Points on a hilly landscape, in no order, each with its height.
From any point a climber steps to the highest of the 2 points nearest to it. It stops when none of these is higher. Distance is the straight distance between rows; heights are no part of it.
z_28 h=2.38: [ 97 101 116  84 115 122 119 117  95 104 114 101  39 100 134 117 148 102
 119 105  92  56 101 116]
z_275 h=5.09: [ 83  98  89 101  97  93  96 129  95  91  96  99 128 103  37  80  78 120
  88  82 115  88  96  74]
z_707 h=1.76: [ 89  95  94 113 106 108  97  97 124  99 117 113 106 116 107  84  95  73
 114 132  88  98  46 106]
z_85 h=4.06: [107 126  88 108 107 108 103 109 114 103 121  95 100 114 109  98 114  74
  94  97  82  81  61 124]
z_351 h=3.13: [ 90  94  87 109  97  97  91 100 124  80  87 114 121 107  79  76  70 104
  95 115 125 106  96  88]
z_392 h=5.54: [ 97 122  97 103  89  94  87 115 105  85  81 115 127 103  72 114  87 107
  79  86  98 110 137 101]
z_426 h=4.56: [111 101 108  99  87  90  92 109  76 104 127  84 123  99  71  95 109  92
  96  67  89 102  94 104]
z_231 h=5.27: [ 85  95  97  88 103 109  89 108  95  83  75 111 113  96  60  96  82 138
  84  82 135  70 119  76]
z_366 h=3.91: [ 80  81 114 103  87 101  88  89 111  93  92 121 115 101  96  89  85  89
 119 122 101 128  94  88]
z_509 h=4.54: [114 126  89 112  94  96 100 107 118  95 119  94 110 105 114  99 112  84
  84  93  90  94  85 124]
z_111 h=3.67: [100  98 116  95 102 105  99 105  90 125 123  93  95 106  96 109 119  72
 115  93  59 103  61 117]
z_758 h=6.00: [102 105  97 105  83  89  85 109 100  87  90 105 133 100  70 103  72 115
  84  94 109 124 140  85]
z_60 h=4.33: [ 95  89  83 106  92  87 103 140  99  90 107  90 135 107  36  63  63 122
  95  94 117 100  90  64]
z_725 h=0.86: [ 95  70 128  95  81  94  83 111  86  88 134 103 126 107  76  74 102  89
 116 102 108 100  79  89]
z_741 h=5.01: [121 131  83 114  98  92 104 103 107 104 105  85 110  99  98 104 103  87
  81  81  89 104 101 117]
z_496 h=1.60: [ 76 126  91 102 123 113 103 106 113  73  43 129  82 113 115 118  89  83
  88 112 111  93 110 100]
z_373 h=2.31: [ 81 129 102  94 101 113  90 121 119  72  89 123 100 116 103 109 114 105
  92  93 124  53 114 112]
z_211 h=4.43: [103  78  88 100 115 108 104  71 103 106 103  95  91  97 108  80  91 105
 106 117 123  92  67  93]
z_89 h=2.13: [ 84 109  88 112  97 104  94 109 134  81 111 116 115 122  97  80  93  77
 104 122 107  85  60 107]
z_654 h=2.57: [108  93 116  87 119 113 114  95  88 124 115  86  51  96 135 113 141 104
 107 101  91  68  81 120]
z_339 h=2.26: [ 87 113  79 114 120 109 109  99 118 100  69 111 100 107  89  96  79  84
 100 111 103 102  81  93]
z_881 h=7.35: [118  92  96 109  87  99 106  95 123  96 144  96  83 100 154  92 117  95
 108 139  87 108  83 120]
z_584 h=5.73: [111  92 118  90  85 108  93  96  96  93 120  96  88  89 123 106 129 117
 102 102 114  91 115 111]
z_219 h=2.58: [ 72 128  99  95 112 115 100 118 125  80  86 122  92 118 103 102 113  85
 100 101 109  64  91 110]
z_197 h=4.37: [114  94  76 115 109  84 111  85 101 126 107  78 117  97  80  93  69  94
 104 101  81 135  89  87]
z_29 h=4.34: [125  73 100 100 110  88 102  73  75 126 129  72 110  95  93  90  92 103
 109  90  95 106  78  91]
z_963 h=4.55: [107 107 114  89 117 104 109  85  77 122  74  88  70  86 112 124 125 108
  92  75 100  88 115 111]
z_730 h=2.72: [ 89 133  96 107 109 110 114 111 114  93  75 115  72 106 138 120 114  70
  93 109  80 100  96 121]
z_5 h=0.66: [ 97  88 120  99  76  88  84 129  84  83 136 103 137 112  64  76 101  78
 106  89  99  96  80  98]
z_906 h=5.26: [109  72  91 103  94  74 103  81  89 116 106  85 126  94  78  86  64 109
 115 101 102 143 118  72]
z_534 h=4.44: [119  94 103  94  86  88  94  84  82 100 111  90 118  84  92 102  98 117
  93  80 112 111 128  96]
z_856 h=4.89: [ 96  96 113  80 108 120  96  97  89  93 102 103  72  97 112 107 135 120
 105  88 130  46 107 103]
z_696 h=4.76: [101 120  87 110 111  99 105  95 102 115  71  95 101  94  92 117  87  89
  93  89  82 124 113 103]
z_742 h=3.34: [104  88 115  97 103 109 105  98  95 129 132  93  77 107 121 111 124  82
 119 115  51 104  57 119]
z_942 h=3.17: [117 101  74 115  88  80 101 128  94  89 115  81 141 105  54  74  57 113
  91  97 111 131 122  71]
z_556 h=5.32: [130 101 106  99  87  74 115  72  88 132 108  75  91  85 143 117 106 102
  97  93  77 125 119 121]
z_691 h=2.82: [114  86 114  94 122 108 120  89  86 136 119  82  53  96 138 112 126 100
 108 113  72  91  68 118]
z_820 h=2.27: [ 98 120 113  81 118 119 120 123  99  89  96 105  38 103 139 124 147 106
 106 101  98  52 119 120]
z_962 h=5.06: [116 113 102 100 107  96 107  86  85 121  97  81  86  90 114 115 119  98
  92  80  89  96 100 118]
z_925 h=3.09: [ 87 128  95 104 119 112 112 111 109 103  82 103  74 108 119 112 119  74
  99  96  90  78  81 118]
z_210 h=5.94: [100  96  90  92 104 105  95  94  91  90  92  98 106  94  77  91  92 129
  87  83 135  75 108  83]
z_362 h=5.91: [109  97  76 106 107  98 104 108  81 107 116  72 123  95  51  80  89 124
  88  74 111  81  90  75]
z_631 h=3.07: [107  81 121  96 103 102 112  88  88 136 117  84  73  95 134 115 120  90
 116 114  62 114  77 113]
z_834 h=4.35: [ 83 100 103  85 116 119  99  97  99  97  83 109  83 105 100 103 117 109
 106  87 126  53  92  95]
z_712 h=2.87: [ 95  95 122 102  81 106  97 105 104 106 122 106  94 101 120 105 120  77
 118 112  63 123  87 112]
z_645 h=3.80: [107  88  87 110  99  91 101  85 103 107 121  88 120 104  87  85  80  88
 107 111  93 118  71  94]
z_686 h=4.27: [ 83  77 126  91  76  95  81 100 104  82  97 127 116 102  91  88  92 104
 117 113 110 115 114  89]
z_168 h=3.52: [ 86  82  95 112  96  95  96  93 115  93  92 114 121 101  83  79  69  99
 110 120 109 124  88  83]
z_784 h=5.65: [121 110  88 111 105  90 109  84  96 121 104  74 102  92 103 107  99  99
  90  82  86 111  88 111]
z_456 h=1.10: [105  68 116  97  89  99  85  99  96  89 147 102 110 111 102  78 108  90
 118 119 106  95  65  98]
z_230 h=3.68: [104  86  75 114  97  85 103 117 105  91 113  85 132 103  56  59  55 113
  99 107 118 118  92  65]
z_516 h=5.18: [103  86  92 106 113 101 107  71 106 114  97  93  84  95 129  98  94  96
 108 124 105 108  79 102]
z_254 h=6.86: [109  96  74 104 112 101 101  94  88 105  99  79 110  89  68  89  88 132
  85  76 126  85 102  79]
z_957 h=3.70: [ 71 107  94  93 126 115 102 106 103 100  70 110  92 110  74  96 100  96
 102  87 118  60  79  87]
z_247 h=5.95: [110 106  78 105 112  98 105  99  89 116  89  73 111  86  64  98  83 129
  87  79 109 109 122  78]
z_395 h=1.90: [ 94 110 121  86 115 111 114 100  81 108  69 106  54  91 137 133 129  95
 101 100  85 101 128 112]
z_813 h=2.47: [ 95 126  98 104  99 109 100 107 115  84  78 121  83 106 134 123 111  88
  90 108  96  96 121 117]
z_137 h=4.36: [106 113  77 115 105  87 111  92 104 119  85  87 111  94  87 104  71  89
  98  93  76 139 106  91]
z_798 h=3.60: [ 90 126  92 101 119 113 103 113 109 104 106  99  91 115 102 102 119  78
 100  89  92  62  61 119]
z_16 h=6.20: [118  82 117  93  80  95  95  79  87 104 115  95  92  82 126 104 117 115
 107 103 106 112 129 107]
z_998 h=5.08: [114  98  96 100  91  91  95 110  76  95 128  80 126  98  68  80  99 108
  94  72 108  89  92  93]
z_308 h=5.02: [126 101 104  98  92  80 106  74  82 127 104  79 100  80 118 116 102 112
  91  79  90 124 134 110]
z_279 h=5.28: [104 116  80 109 116  99 109  93  93 114  67  86  98  90  76 113  81 113
  88  82  96 122 131  84]
z_704 h=5.19: [ 90  99 106  92  94 107  85 102 107  81  94 114 111 102  89  94 104 119
  96  94 131  75 109  96]
z_317 h=1.31: [108  72 108  98  96 110  98  93 108 100 149 100  90 110 124  84 115  94
 117 132  98  93  57 107]
z_87 h=0.45: [ 96 110 117 102  72  89  81 131 104  72 127 115 134 116  79  87 108  80
  98  92  98  96  99 112]
z_129 h=3.20: [ 70 115  81  97 128 110 110 120 102 105  66 103 103 107  50  93  87 101
  96  78 108  68  83  79]
z_976 h=2.29: [ 93 103 113  97 104  98 121  96  91 117  65 105  56  88 155 129 111  81
 106 117  60 128 115 110]
z_381 h=3.08: [ 95  79 121  92  93 116 104 109 106 105 131 107  74 103 121 103 129  85
 127 128  65 101  75 111]
z_825 h=4.10: [113 100 122  96  89  94  93 103  79 117 131  82 111 100  87 105 123  81
 104  76  70 106  81 115]
z_405 h=6.91: [121  88 100 107  76  95 102  87 121  87 134 101  95  97 162  92 109 103
 105 138 102 118 111 114]
z_966 h=4.64: [ 91  83 121  90  78  98  80 107 101  73 110 121 119 102  86  85 102 109
 106 104 125  91 110  91]
z_731 h=1.95: [ 91  98 115  88  82 114  77 110 114  63 105 128  94 106 118 113 115 120
  98 119 128  73 134 103]
z_732 h=2.12: [ 78 111 118  84  92 114  78 121 116  63  87 137 103 114  96 112 114 116
  96 102 129  56 127 102]
z_95 h=5.93: [119  91  88 111  99  87 111  67 104 122 107  85  93  95 137 100  93  94
 103 115  90 122  87 111]
z_418 h=2.69: [ 74 102  83 108 111 106 100 104 130  88  79 122 110 110  85  81  76  92
  98 115 120  94  78  91]
z_721 h=6.61: [ 94 102 115  94  82  85  83 126  84  90  92 107 134 100  47 105  79 115
  90  78  98 127 149  81]
z_24 h=3.75: [108  80  89 108 104  99  96  84 102 102 125  92 114 104  94  71  90  98
 105 116 115  92  58  89]
z_257 h=4.73: [106 109  95  95 117 102 107  84  79 122  71  84  84  82  90 118 100 111
  93  73 102 103 122  98]
z_193 h=4.82: [122  77  82 102 106  84 108  75  85 124 115  72 114  92  83  88  75 108
 108  94  95 127  99  84]
z_983 h=5.92: [ 92  94 110  96  84  86  90 136  84  90  99 102 135 100  32  87  77 119
  94  78 106 109 120  73]
z_829 h=2.66: [ 96 105 111 105  80  92 101  97 109 105  97 105 103  95 128 114 106  72
 110 107  57 140 103 118]
z_507 h=2.09: [100 107 109  98 108  98 114  85  86 117  60 100  71  86 135 128 109  92
  98  98  79 120 126 106]
z_116 h=1.81: [107  95 123  87  75 101  74 111  96  69 118 114 110 103 108 109 119 121
  91  99 120  87 139 107]
z_919 h=1.89: [ 88 121  79 112 120 111 105  94 124  84  60 115  90 106 121 105  86  89
  92 114 111 102  97 103]
z_759 h=4.75: [ 78 103  90  93 102 101  90 121 114  78  67 122 119 104  52  92  67 136
  83  96 133  81 121  71]
z_306 h=4.20: [ 82 111  80 102 114 105  96 111 118  81  57 119 107 103  75  98  68 118
  83 101 126  93 115  81]
z_522 h=4.74: [122  95 111  90  81  78  96  82  76 110 107  90 114  86 104 118  99 110
  96  79  96 132 153 101]
z_590 h=5.33: [112 102 120  84  94 112  94 100  90  91 116  97  79  93 120 115 142 118
  96  87 116  65 125 116]
z_874 h=2.48: [ 91 107 111 104  95  99 112 103 106 113  83 110  77  94 143 121 112  70
 110 117  52 134 100 119]
z_703 h=5.74: [123  87 113  94  88  90 109  73  90 117 107  90  74  83 151 116 121 111
 100 109  94 116 124 113]
z_747 h=5.11: [ 99 124  93 104  99 101  91 105 106  88  76 108 110 101  95 117  98 103
  78  85 109  95 129 106]
z_778 h=1.29: [ 73 119  98  94 130 116 108 104  98  90  53 121  71 109 106 115 106  84
 102  96 110  78  98 101]
z_513 h=6.70: [122 101  89 114  91  89 108  84 116 109 126  88  94 100 149  95 101  86
  96 127  83 116  73 122]
z_693 h=5.72: [106  74 103 100  82  81  96  76  98 103  98 101 120  92 105  94  71 106
 115 111  99 146 125  87]
z_933 h=4.23: [109  80 113  90  81  92  86  93  91  82 114 100 121  96  96  88  94 122
  99  97 129 101 124  92]
z_868 h=1.51: [ 96  86  98 108 103 117 101  98 122  95 127 110  85 111 130  88 108  80
 118 142  87  97  60 110]
z_508 h=3.71: [ 87 113  68 112 125 108 107 107 115  98  51 105  99 100  71  95  63 111
  86 103 115 109 112  79]
z_466 h=1.88: [ 84 101 108  99 110 106 105  87  90 113  57 114  82  92 115 122  96  84
 108 105  83 126 116  99]

For each start below, name the point where the climber stops.
z_28 => z_254
z_24 => z_881
z_730 => z_784
z_957 => z_16
z_731 => z_784
z_508 => z_254
z_534 => z_16

Call two points neighbours if one is among the 2 nearest of the other. Go from one point of each pair to the other, from neighbour to neighbour, staying as high as possible. Name the lowest point that can't be avoided.
z_881 / z_784 => z_24
z_193 / z_16 => z_933
z_693 / z_784 => z_137
z_784 / z_254 => z_963
